A landscape with many peaks, sampled at points; each row gives a point and its height.
From any point a climber steps to the highest of the 6 points nearest to it. It stops when none of these is higher. Distance is the straight distance between rows; heights are no part of it.
k354: [89 92 125 95 93 176 91 77 75 116 105 100 132 96 102 90 93 136 94 131 96]  h=240
k664: [94 95 105 92 90 88 122 63 69 86 83 131 110 80 101 123 94 114 112 78 107]  h=501
k232: [89 110 127 127 91 90 124 108 44 96 78 102 96 81 113 50 86 131 110 111 106]  h=408
k447: [101 130 85 80 96 137 88 120 131 113 127 66 87 86 66 65 99 117 117 80 92]  h=446
k42: [103 116 105 83 85 138 87 106 133 98 123 72 95 117 85 98 94 118 99 101 88]  h=473
k213: [106 123 84 72 94 160 104 112 142 116 120 73 88 100 70 72 101 133 107 106 90]  h=554
k777: [104 117 114 91 99 100 73 116 78 102 125 78 96 96 82 69 107 124 107 98 87]  h=204
k475: [116 101 116 116 84 66 107 71 41 80 38 129 81 72 139 108 97 105 114 91 88]  h=557
k217: [117 93 86 108 85 52 106 79 84 75 62 138 89 91 119 118 112 81 96 71 110]  h=502
k68: [101 113 115 88 97 111 77 112 113 99 129 72 103 115 85 96 95 106 99 94 88]  h=449
k61: [97 79 89 69 108 154 93 65 96 117 104 114 117 107 107 126 99 88 92 121 95]  h=356
k855: [106 119 116 97 103 106 69 117 70 114 118 82 99 82 84 54 111 124 113 106 86]  h=232
k334: [85 78 99 85 109 138 93 88 111 108 104 101 112 117 105 120 89 92 96 109 93]  h=414
k523: [111 103 101 105 76 66 104 68 57 77 58 132 86 81 123 113 101 95 104 77 100]  h=463
k11: [100 111 108 95 97 104 85 118 124 96 125 74 101 121 89 108 99 90 95 92 91]  h=616
k588: [112 97 63 125 110 30 120 118 126 109 78 122 107 98 110 115 114 44 94 83 124]  h=524
k3: [111 109 91 73 82 160 97 92 129 99 120 84 99 125 95 89 90 106 85 123 94]  h=450
k268: [100 121 79 115 123 71 78 157 115 110 103 63 68 108 81 69 113 96 125 109 81]  h=321
k369: [89 95 100 105 110 81 91 115 114 101 122 89 101 118 100 117 93 67 89 88 102]  h=561
k714: [93 107 145 101 82 161 75 90 83 106 116 89 120 83 87 79 99 153 101 118 90]  h=272
k295: [113 62 94 70 93 107 118 51 103 75 82 132 123 97 119 132 112 108 88 108 115]  h=318
k640: [104 72 74 82 121 113 99 79 138 107 91 117 109 107 111 151 111 75 87 107 103]  h=287
k740: [100 92 79 126 117 48 108 118 121 109 97 110 104 107 112 110 111 43 91 87 124]  h=574
k893: [82 95 112 101 107 94 92 102 104 101 121 90 106 111 101 111 91 84 90 86 104]  h=477
k654: [86 110 110 129 95 81 124 105 49 97 65 110 87 88 118 71 84 117 125 97 103]  h=533
k712: [94 95 108 81 92 159 91 88 106 109 107 90 114 120 101 100 89 106 91 124 89]  h=294
k203: [102 76 81 95 120 79 111 84 139 90 90 120 115 93 103 153 114 85 91 86 116]  h=476
k874: [110 116 103 89 87 124 86 114 139 95 121 68 91 127 87 110 98 102 96 101 88]  h=631
k569: [115 130 89 98 96 95 83 125 131 99 129 65 89 117 80 101 107 85 103 90 93]  h=530
k200: [95 81 84 83 110 133 93 91 132 104 97 101 106 120 106 132 93 73 85 109 98]  h=375
k850: [81 80 97 90 118 102 100 95 119 104 104 105 111 109 106 134 90 86 96 91 103]  h=514
k149: [95 84 82 102 120 77 103 100 147 105 97 115 110 99 106 150 111 68 88 78 113]  h=542
k693: [91 109 145 103 93 135 73 96 68 105 127 88 119 82 86 75 95 145 97 105 95]  h=295
k787: [88 100 99 129 107 63 125 119 77 91 81 108 88 99 111 73 86 98 109 108 107]  h=474
k477: [78 96 134 99 100 116 101 93 68 108 119 101 123 92 95 88 91 128 97 99 102]  h=281
k507: [89 99 93 100 93 77 118 81 64 92 87 126 100 86 102 109 99 95 118 77 110]  h=520
k351: [105 70 103 74 93 113 122 48 88 83 84 135 123 86 108 128 103 123 107 109 111]  h=279
k333: [109 91 122 95 66 78 103 52 67 70 57 142 103 88 118 125 96 110 90 68 111]  h=544
k630: [89 107 131 123 89 106 113 101 36 100 106 112 111 74 103 53 96 135 104 110 111]  h=335
k502: [108 122 70 79 98 137 108 127 161 108 130 67 75 109 65 92 101 107 99 100 92]  h=313
k318: [88 103 107 116 101 77 124 109 57 96 94 106 96 97 110 68 88 107 107 106 106]  h=323
k745: [111 98 79 83 87 148 98 103 147 103 110 89 92 136 98 113 92 70 80 117 97]  h=660
k309: [111 112 93 116 109 66 83 132 125 98 128 77 92 125 96 103 107 62 87 96 99]  h=384
k516: [108 125 95 86 93 109 76 119 113 103 125 67 88 104 76 81 108 111 111 88 84]  h=343
k329: [107 102 85 109 90 61 114 83 70 82 61 131 80 84 113 112 101 84 111 81 108]  h=471
k841: [90 110 104 110 90 90 125 82 41 95 80 126 98 79 107 88 94 105 118 85 109]  h=568
k111: [99 99 98 106 95 97 84 118 154 102 112 81 99 125 99 133 98 58 83 88 103]  h=439
k950: [102 101 98 113 113 63 95 126 97 95 118 85 90 114 99 83 103 89 96 108 98]  h=412
k882: [105 70 110 83 75 97 116 48 90 70 58 141 120 92 114 129 97 120 91 93 116]  h=195
k610: [116 64 88 58 111 118 108 55 109 92 96 128 121 96 116 139 118 93 86 115 103]  h=339
k946: [91 73 108 83 110 138 112 54 78 109 94 120 128 88 102 119 99 123 108 122 103]  h=397
k227: [117 97 66 87 91 141 99 102 162 111 104 103 100 137 100 128 99 50 71 113 109]  h=340
k29: [83 98 137 101 94 153 86 88 81 113 111 90 129 96 96 95 92 138 97 119 96]  h=263
k608: [102 121 126 93 88 126 68 102 80 109 126 77 107 81 81 68 109 138 112 98 86]  h=332
k204: [98 75 93 88 101 86 114 63 107 80 84 129 113 90 104 140 104 108 102 87 116]  h=434
k572: [100 91 90 99 94 65 112 74 102 75 84 132 99 87 103 132 108 95 101 72 120]  h=503
k720: [96 115 134 132 93 70 124 123 61 94 84 92 84 81 104 52 86 146 116 104 98]  h=572
k938: [120 86 59 77 105 132 92 90 155 116 97 117 106 122 110 144 111 44 72 106 106]  h=311
k807: [84 89 90 104 115 78 104 100 119 105 106 113 106 98 100 132 102 68 96 77 116]  h=579
k273: [95 70 97 77 112 126 113 56 96 98 92 122 120 92 109 132 103 110 103 119 102]  h=383
k51: [80 91 123 94 103 124 92 93 99 107 113 89 112 112 97 106 85 109 97 101 92]  h=334
k343: [103 107 101 142 116 25 114 145 122 94 95 82 79 114 96 95 103 84 99 109 101]  h=416
k586: [83 100 114 104 101 84 104 102 69 100 119 101 110 97 105 79 91 106 100 94 104]  h=309
k731: [75 88 108 92 102 107 117 72 72 104 101 123 118 87 95 116 89 116 112 88 110]  h=454
k857: [103 110 137 124 97 101 104 116 43 106 103 100 95 64 94 39 104 154 109 121 99]  h=196
k524: [118 83 66 91 116 112 97 99 168 121 85 113 113 119 110 154 115 51 78 98 103]  h=430
k21: [95 91 81 114 116 61 106 113 126 108 106 109 109 102 106 124 106 55 93 77 121]  h=585
k464: [98 112 124 87 89 130 78 105 106 104 124 74 108 108 87 96 93 126 100 100 83]  h=600
k736: [94 108 119 121 119 65 100 136 83 111 92 77 72 84 85 55 101 142 118 107 81]  h=250
k101: [110 77 102 62 104 148 106 38 74 106 107 130 135 88 107 127 112 110 96 125 98]  h=330
k794: [109 119 105 77 73 181 89 95 115 110 119 79 101 83 75 66 103 148 104 123 93]  h=413
k623: [117 109 88 119 115 50 88 145 121 102 109 73 81 116 94 88 115 80 104 111 90]  h=390
k260: [99 95 74 112 107 58 119 99 91 93 89 125 96 94 106 112 104 69 105 80 124]  h=555
k162: [114 102 77 133 95 37 111 98 100 87 42 126 71 89 122 116 108 74 111 80 104]  h=324
k46: [93 98 94 146 109 36 129 138 115 98 75 101 84 108 111 95 93 73 102 100 120]  h=517
k701: [122 112 70 67 89 152 112 106 153 108 132 79 82 124 76 86 100 106 79 117 95]  h=389
k462: [89 105 118 94 103 98 82 106 94 98 128 85 105 110 92 93 96 100 93 98 95]  h=310
k336: [92 132 73 81 102 134 96 139 146 120 143 60 81 97 66 61 95 103 105 81 99]  h=291
k225: [108 82 76 66 108 147 93 73 120 108 105 117 111 111 112 139 109 66 79 107 100]  h=316
k663: [80 94 96 100 107 78 111 95 82 97 110 112 102 95 102 104 93 83 102 83 115]  h=498
k635: [106 104 87 125 92 56 114 92 73 85 39 125 71 88 128 107 93 88 120 88 96]  h=427
k287: [124 73 80 54 112 134 91 57 122 96 104 130 117 104 115 145 121 74 69 108 101]  h=312
k867: [92 105 82 140 102 46 124 117 96 90 53 118 77 94 122 102 89 76 113 90 114]  h=447
k137: [102 115 92 132 128 50 89 156 121 100 99 65 71 110 82 84 109 102 113 108 84]  h=319
k349: [107 118 92 99 113 96 74 133 92 108 109 73 82 93 80 55 112 114 120 110 80]  h=284
k242: [96 115 137 136 96 86 117 117 53 97 82 94 90 69 99 44 92 155 116 109 98]  h=267
k365: [95 109 140 111 94 115 85 98 50 104 122 94 114 73 87 61 108 143 98 106 97]  h=305
k474: [90 96 90 123 108 59 121 119 91 97 92 105 87 104 111 88 93 75 101 100 115]  h=573
k609: [104 97 92 128 113 42 103 136 117 102 103 93 95 118 106 96 103 61 92 111 108]  h=528
k54: [109 116 101 103 91 104 86 119 142 93 125 73 87 124 89 113 98 85 95 91 92]  h=461
k370: [87 90 126 87 96 155 89 84 92 110 110 94 129 112 97 98 87 127 90 117 92]  h=222
k416: [103 101 105 103 110 70 95 123 84 98 120 87 92 112 98 78 98 94 97 106 96]  h=341
k885: [92 92 89 115 115 66 101 116 105 97 116 102 99 108 107 108 98 60 87 94 112]  h=618
k592: [99 105 131 89 76 181 77 84 86 104 113 89 125 92 95 82 99 143 95 135 93]  h=119
k702: [112 101 67 118 96 42 110 95 106 89 71 132 92 90 112 122 114 64 98 74 120]  h=519
k513: [114 120 86 65 83 170 105 95 132 115 125 81 97 101 74 70 102 132 95 122 86]  h=641
k234: [102 100 109 112 109 66 106 124 80 97 106 88 87 106 103 70 101 108 102 115 96]  h=259
k814: [86 74 94 84 116 108 113 76 104 100 93 116 118 94 103 132 98 105 104 94 102]  h=438
k505: [88 109 95 127 97 70 126 102 61 90 53 117 82 86 117 86 82 100 123 95 102]  h=576
k848: [101 113 125 86 82 148 72 95 108 107 118 73 112 96 83 84 99 138 104 106 79]  h=403
k124: [97 86 101 72 104 169 98 58 77 119 111 115 129 96 107 112 101 106 97 127 93]  h=338
k282: [94 111 106 132 91 75 122 90 50 96 36 119 80 78 125 95 86 106 130 90 90]  h=669
k431: [105 107 115 109 108 80 98 120 66 99 108 87 91 94 93 54 105 127 105 118 92]  h=26
k954: [94 99 111 84 91 140 89 101 118 103 112 81 108 123 99 103 85 110 91 109 89]  h=350
k607: [102 89 84 93 98 122 92 108 155 109 98 95 103 129 104 138 95 59 82 101 103]  h=333
k667: [115 123 80 100 112 83 74 138 113 106 120 66 81 111 82 80 114 86 110 100 84]  h=368
k688: [102 126 116 84 86 137 70 105 100 111 125 76 108 85 72 70 105 138 115 97 88]  h=378
k396: [119 95 117 111 79 64 96 60 45 75 44 135 91 75 150 117 100 95 90 75 96]  h=451
k961: [105 100 65 141 106 28 122 119 128 102 55 119 86 101 117 109 110 55 104 84 119]  h=401
k865: [104 106 104 129 117 48 104 141 107 97 100 79 73 105 91 76 102 109 106 109 90]  h=353
k547: [75 84 113 92 116 111 102 91 93 108 116 102 113 103 100 116 87 102 99 88 105]  h=405
k171: [110 114 102 99 104 80 82 126 97 97 127 77 90 113 94 85 109 95 101 101 91]  h=328

Call two points neighbours if one is among the 6 nearest of the other. Go from one point of each pair to the other, from neighbour to neighbour, staying as high as possible. Name the lowest point that can't be avoided.
k745 / k885 | k369
k282 / k464 | k42
k720 / k282 | k654

Where does a climber stop that starts at each point below?
k124 | k282
k938 | k885
k101 | k282
k477 | k885
k610 | k885
k61 | k885
